A landscape with many valleys, sampled at points; each row gives a point and its height.
From any point a ball rolls to the lowest of the 4 points nearest to it. It stops when none of these is lower. Distance is the straight distance between rows; heights are no part of it.
vudok h=42.0: [120 130 101 136 112 154 136 113 145 143 158 128 137 161 101 120 138 134
  94 105 113 136 149 137]
zopo h=34.7: [149 113 115 141  55 130  93 107  85 157 106 132 208  92  96  82 128 115
 119 111 179  87 213  74]
Siv h=21.6: [136 158 165 160 197  88  96 186 100  83 108 108  54 112 180 178 103 109
 136 164 117 135 113 162]
zuzo h=21.0: [109 102 106 107 107 144 116 103 118 149 115 107 125 128  81 118 131 131
 140 146 118 102 148 127]
Garag h=18.3: [115 146 132 143 156 149 135 128 151 125 156 146 116 125 161 162 134 126
 129  94 127 161 102 145]
nav h=7.6: [109 131 127 122 152 139 111 160 107  96 119 123  97 110 121 146 107 122
 111 167 100 108 141 161]
Mut h=77.7: [ 79 142 133 204 156 104  91 106  83 147 146 188  86 105 172 171 137 120
 113 128 119 127 159 186]
beveb h=9.6: [129 116 125 126  49 135  65  95  83 132  97 122 202  68  76  95 127 101
 117 103 181 111 195  61]
vaveb h=17.9: [142 110 118 119 171 133 123 188 123  66 117 104  84 115 127 143  85 103
 113 177 124 120 122 157]
vala h=23.8: [136 160 131 138 168 112 139 195 148  79 142  94  91 152 172 139 112 106
 141 138 129 152  84 151]
vos h=7.1: [151 143 152 188 178 105 157 105 160 137 144 164 129 114 197 154 157 143
 137  94 135 186  82 151]
vul h=28.3: [166 165 154 126 189 124 171 159 158  95 150 114 126 132 211 158 134 104
 171 110 147 160  47 126]
bibad h=35.1: [116 112 164 173 158  95 145 118 164 145 154 215 149 116 198 152 176 127
 119  74 146 142 101 128]
Sazi h=31.7: [122 105 112 112  62 135 141  84 131 208 146 125 160 170  97  79 136 165
  91  84 147 121 142  93]
lonas h=8.6: [103 139 111 146 157 133 134 118 148 148 149 150 120 134 144 171 134 125
 110 105 132 148 125 150]
dusal h=16.4: [132 156 109  64 120 153 157 149 151 112 120  79 115 162  85 105 122 142
 158 127 117 145  97 121]
sus h=67.1: [ 76 138 117 190 145  88 109 101 103 144 141 191  95 115 171 168 138 128
  93 108 144 152 159 171]
lutev h=40.7: [126 101 114  90  67 136 146 115 139 156 130  99 163 175  80 107 139 157
 156  75 141 126 124  55]
vuki h=45.3: [109 121  92 126 113 146 156  98 154 161 153 115 150 158 131 115 160 141
 100  81 128 140 125 135]
vabi h=23.7: [137 144 135 112 152 141 163 162 158 104 149 113  96 161 126 137 121 138
 156 110 130 151  84 156]
tinel h=22.4: [162 147 173 159 195  94 108 177 102  71 114 112  54 102 203 168 123 107
 137 179 120 141 104 188]
diri h=13.4: [ 85 142  98 183 150 123  94 105  99 145 126 164  99 105 135 146 128 119
  84 135 116 111 172 167]
mivu h=28.7: [152 146 162 138 175 124 191 163 176 114 178 160 139 134 170 142 144 109
 152 101 122 163  71 121]
fazuv h=38.2: [126 112 125 123  90 141 103  81 124 165 149 113 141 167  98 100 146 135
 116 128 135 103 154 100]
Fek h=27.2: [151 166 135 120 172 151 189 182 183 105 158 102 125 136 167 131 127 114
 145  98 138 166  57 139]
Giz h=25.7: [138 132 130  40  75 140 156 154 148 110  90  56 138 178  72 109 123 134
 175 118 127 131  83  77]
Kisam h=22.5: [112 150 116 155 159 132  99 137 121 118 118 140  81 103 124 163 110 116
 104 138 115 103 144 169]
mufop h=22.1: [100 145 113 129 149 155 116 121 112 118 128 133 118 106 113 116 116 130
 117 169 103  98 172 159]
pag h=35.0: [137 104 116  89  90 138 114 122  84 107  55  94 174  84  72 108  98 125
 170 168 125 109 148  72]
zatav h=13.3: [133  96 117  95  90 138 138 124 125 124 110 100 136 151  79  97 121 153
 153 133 124 106 144  81]
Gove h=29.5: [ 86 127 104 166 142 144 125 111 132 151 167 145 130 147 128 134 139 126
  88 106 124 139 128 154]
kup h=24.5: [162 148 128  55 100 142 172 177 180  94 107  71 132 182 101  88 125 160
 190 115 121 132  68 111]
Sosu h=50.8: [106 110 130 152 139 121 159 103 163 168 183 193 154 149 174 151 167 110
 107  54 153 173 121 142]
rut h=24.8: [119 143 135 155 190 108 106 170 106 101 113 134  74  97 159 183 112  92
 114 178 103 115 131 160]
vel h=29.0: [125  91 119 109  55 150 118 103 108 151 100 106 161 101  75 110 126 121
 149 140 138  87 158  73]
Ruk h=23.3: [130 100  96  91  68 130 111  96 110 154 108  96 166 133  87 100 121 136
 136 126 132  82 148  68]
runa h=44.4: [ 88 111  93 158 121 144  90  86 112 144 150 144 121 115 105 125 128 110
  94 112 101 104 155 156]
dupog h=40.9: [126 101 162 172 158  81 157 109 184 155 182 225 178 148 210 142 158 140
 116  64 151 162 120 135]
nitib h=25.0: [106 134 113 136 152 155 124 114 109 127 145 150  98 121  95 136 109 125
 102 143 108 100 154 155]
Resi h=37.1: [105 137 119 174 158 117 115 111 122 132 138 167  94 101 148 179 137 118
  97 128 122 124 141 166]
tinu h=17.7: [143 115 120  85 143 129 131 188 138  75 109  83 107 141 102 117  96 123
 125 178 104 109 128 163]
Fozu h=30.8: [138 148 159 144 172  94 109 149 115 100 117 140  61 113 160 165 114 104
 134 156 116 139 117 152]
dobep h=23.4: [119 152 137 148 189 112 114 142 125 121 128 166  92 121 164 198 129 120
 116 112 117 160  86 147]
fiba h=29.9: [130 103 115 123  68 150  87 115  84 125  80 117 190  77  70 103 110 110
 152 144 165  97 164  73]
bef h=17.2: [137 144 140 119 178 130 125 186 123  83 110 100  68 119 142 164  93  95
 118 183 112 122 124 162]
bosor h=29.4: [157 149 169 159 196  72 125 145 132  77 124 127  75 119 197 166 134 129
 142 150 123 165  87 173]
Deta h=47.9: [132 127 115 106  42 126  86  92  91 196 111 129 185 130  83  94 127 122
 123  69 160  99 175  60]
zin h=31.4: [136 106 116 118  63 134 104 101 115 179 123  97 141 145  94  91 137 145
 129 100 134 115 157  99]
Gez h=43.7: [113 125 107 124  96 147 103 107  97 137 133 134 144  86  92  95 117 129
 114 168 122  95 186 110]
mafo h=40.2: [138 120 125  50  86 136 134 169 131  84  78  84 162 133  83 107 109 136
 165 162 125  89 112  75]
mideg h=18.0: [132 119 177 155 176 104 152  97 192 143 156 213 159 136 206 160 161 139
 132 103 149 161  73 142]
kadeg h=37.3: [111 115 114 144 105 147 150  90 148 179 178 168 161 163 134 103 149 133
  99  84 143 143 147 137]
kod h=55.0: [ 98 123  96 157 133 129 103  99 132 172 160 179 122 148 154 139 146 117
  65  92 137 153 154 146]
Migo h=31.3: [138 102 129  87 126 139 115 150  87  80  76 104 146  79  80  94 111 139
 142 227 121 102 143 146]
Dolu h=62.0: [ 99 142 128 198 147  80 113 101 104 162 135 191  85 111 169 171 140 119
 107 101 127 173 146 164]
mevad h=23.6: [132 135 117 114 147 149 146 158 144 119 156 110 106 145 117 135 107 147
 122 133 128 139  98 138]
Togap h=15.4: [158 138 118  80 137 145 143 175 135  85 117  71 109 134 116 108 101 140
 144 164 127 114 111 139]
rur h=42.9: [134 125 104 162  63 126  71  90  80 155  88 126 214  65 101  78 123 120
 106 119 168  71 214  76]
mabal h=65.0: [114 108 161 188 165  74 108  88 155 162 150 222 116 124 191 161 165 128
 117  94 130 194 130 170]
Mitaz h=41.0: [133 111 120  68  87 131 120 175  86  77  48  84 186  98  72 115  94 133
 169 175 136 106 121  79]
zuze h=41.4: [118 113 135 124 103 139 155  85 152 174 165 124 167 169 114  93 159 150
 103  63 149 139 132 115]
batur h=29.6: [120 137 103 125  74 123 115  85 125 187 152 142 158 147 108  77 145 135
  85  86 146 118 190 115]
vif h=17.0: [146 136 136  63  93 134 139 163 142  73 100  68 113 170 100  92 113 137
 179 152 101 125 100 109]
pena h=26.5: [137 156 169 131 191 123 148 147 146  98 140 141  87 121 198 153 129 122
 144 120 126 156  80 147]
Vub h=12.6: [123 134  97 122 150 139 109 134 118  96 120 142 110 114 111 145 112 136
 120 157  97 118 158 159]
zanuk h=40.1: [142 112 110 128  52 140  96  90 122 182 142 131 154 125 100  78 133 138
 100 124 138 101 190  98]
Tas h=44.0: [105 136 138 178 152  93 107 103 112 142 122 188  84  96 174 191 134 130
 128 128 109 163 141 158]
baf h=23.5: [130 125 117  84 117 144 177 151 174 127 141  88 117 169  94 117 134 166
 152 101 130 131  84 100]
bele h=50.7: [136 134 114 160  78 139  77  83  88 171 129 135 168  94  97  82 134 123
  91 134 155  91 198  95]
pozo h=34.1: [ 99 133 118 178 148 112 120 107 130 137 158 163 110 115 154 164 162 127
  95  92 137 155 134 136]
Nik h=11.3: [127 127 110 106 111 147 135 125 125 111 106 104 119 137  85 117 123 147
 136 162 102 101 149 132]
muk h=25.6: [143 128 121 105 123 153 118 146 103 107  96  93 106  90  94 106 110 136
 122 195 108 104 157 152]
kiv h=13.1: [143 135 108  83 143 146 147 150 120 109 125  89 121 144 101 120 109 138
 131 158 104 120 121 149]
zakeb h=60.3: [125 124 112 172  81 116 103  73 103 167 131 128 153 105 114  74 138 126
  90 127 147  82 216 133]
mot h=8.0: [119 119 104 133  86 133 115  83 126 204 161 140 140 155 109  97 131 137
  80  94 139 133 165 128]
bes h=49.0: [ 97 102 135 142 135 139 173  99 165 171 174 180 171 160 161 121 152 130
  87  62 151 151 128 143]
Gof h=37.4: [142 118 112  99  63 117 117 104 128 192 132 125 169 182  97 104 150 149
 122  62 141 122 133  68]
raf h=19.9: [140 125 118  67  94 150 162 135 139 123 123  88 137 174  75 103 128 150
 158 113 123 129 101  78]
fon h=40.0: [139 106 128  80  80 140 112 158 109  84  64 100 174 134  64 118 116 139
 165 158 130 106 114  95]
sol h=51.3: [101 137 108 178 113 130  87  88  97 176 145 165 128 108 139 103 127  89
  63 126 126  99 212 156]
pev h=36.0: [127  90 119 129  92 134 103 116 103 134 106 107 159  98  77  73 126 126
 141 153 128  91 172  99]
vube h=43.0: [143 132 123 144  51 126  92  91  87 184 127 118 154 140 111  83 128 121
  92  81 150 112 180  83]
Vamo h=31.6: [169 158 191 143 191  88 164 160 152 116 144 124 125 125 232 134 153 100
 170 141 140 164  45 123]
vide h=17.1: [120 151 180 178 194  62 132 114 127 124 136 159  97 115 193 177 144 147
 143 114 128 171  92 159]
lanat h=21.4: [125  93 122  82  82 141 124 128 124 132  95 109 172 127  76 118 105 138
 161 138 129 108 133  79]
pebon h=38.1: [113 116 132 138 139 144 167 131 190 161 170 181 152 146 161 139 154 120
 104  85 135 145  96 128]
mol h=21.1: [113 131 136 170 171 117 159 127 140 150 153 174 108 138 162 167 140 120
 129  90 144 164 100 141]
Duv h=25.5: [149 151 136 101 146 157 177 160 179 102 163  95 139 150 135 114 127 131
 145 108 126 154  75 145]
Fefas h=5.0: [147 129 160 148 180 107 108 185 108  70 108 107  60  92 162 169  99  83
 137 181 128 122 107 165]
Pim h=38.4: [112 116  92 160 112 146 109 100  95 145 132 139 144 113 102 116 132 127
  96 158 121  89 174 141]
Kuva h=18.6: [132 112 124 110 105 150 118 127 113 100  99 116 133 109  83 106 121 126
 127 167 110  85 151 129]
samor h=28.5: [141  81 109  94  85 147 142 129  97 125  78  94 162 105  74 114 129 141
 139 156 118  94 163  97]
befo h=36.4: [124 109 118 115  77 134 133  90 127 158 132 114 153 163  89 105 149 147
 125 101 139 121 146  87]
mimed h=31.5: [109 155 141 182 177 103 112 125 113 122 108 154  77 101 160 179 124 119
 142 138  99 137 117 165]
fovel h=37.7: [113 125 119  96 102 146 163 102 162 174 148 107 146 170 108 109 151 150
 133  80 130 142 106 110]
lat h=4.6: [152 120 121  90  95 146 134 128 141 113 114  91 125 138  84 103 120 155
 155 159 111 109 136 115]
sul h=21.7: [131 146 117 139 175 129 157 150 151 117 145 132 114 134 138 156 123 128
 115 119 116 140  95 142]
Gufop h=12.3: [137 119 117  74  87 142 145 127 152 117 106 100 136 171  82 113 125 164
 152 154 120 124 115  94]
rufu h=31.0: [150 147 164 151 186  99 106 176 127  84 134 109  84 126 188 173 122  97
 153 163 137 155  63 149]
guf h=12.0: [145 131 117  72 124 136 147 157 137  93 118  90 119 166  97  96  97 160
 150 144 123 113  99 113]
taveb h=21.5: [139 145 121 127 158 141 122 167 129  80 141 109  87 127 142 164 103 108
 134 146 109 139 103 151]
Piba h=35.9: [103 125 167 191 169  91 133  90 138 152 136 202 109 110 189 174 167 134
 119 111 126 177 106 161]
mape h=35.2: [128 106 125 104  82 138  96 118 104 129  91 100 173  97  92 107 100 122
 162 168 122  97 172  90]
Mer h=34.6: [186 177 200 131 197  93 177 140 159 106 157 168 148 118 243 145 149 104
 160 140 126 161  67 119]
zato h=39.5: [128 113 125 104  96 126 108 118 105 109  60 111 165  83  80 103 107 138
 146 194 114 111 164 118]
biza h=36.2: [137 118 129  70  92 135 123 151 103  79  62 100 164 115  95 101 101 133
 153 194 114  96 132 116]
supef h=26.2: [159 160 138 105 176 151 162 183 169 109 161  96 116 152 165 115 133  99
 157 121 144 163  60 135]
kagen h=41.3: [138 143 188 186 175  85  99 136  80  98 114 152  57  89 181 192 120 126
 132 175 114 147 133 179]
lev h=30.2: [131 111 109 108 119 157 157 113 168 132 146 113 125 148  93 129 131 156
 136 112 116 131 100 128]
vuna h=28.9: [133 117 129 121 170 156 184 151 165 121 172 142 138 154 144 138 147 124
 128  82 135 142  77 124]
karok h=19.3: [111 125 108 103 130 150 134 132 130 124 139 105 100 135 113 120 117 132
 115 139 114 110 126 135]
bup h=32.8: [160 168 199 171 203  84 125 149 117  90 119 114  65 119 228 154 109 112
 165 166 117 169  68 162]

Where does a ball stop that starts at each point below?
pev: lat
Tas: lonas
vul: lonas
mape: lat
Mitaz: lat
Deta: lat
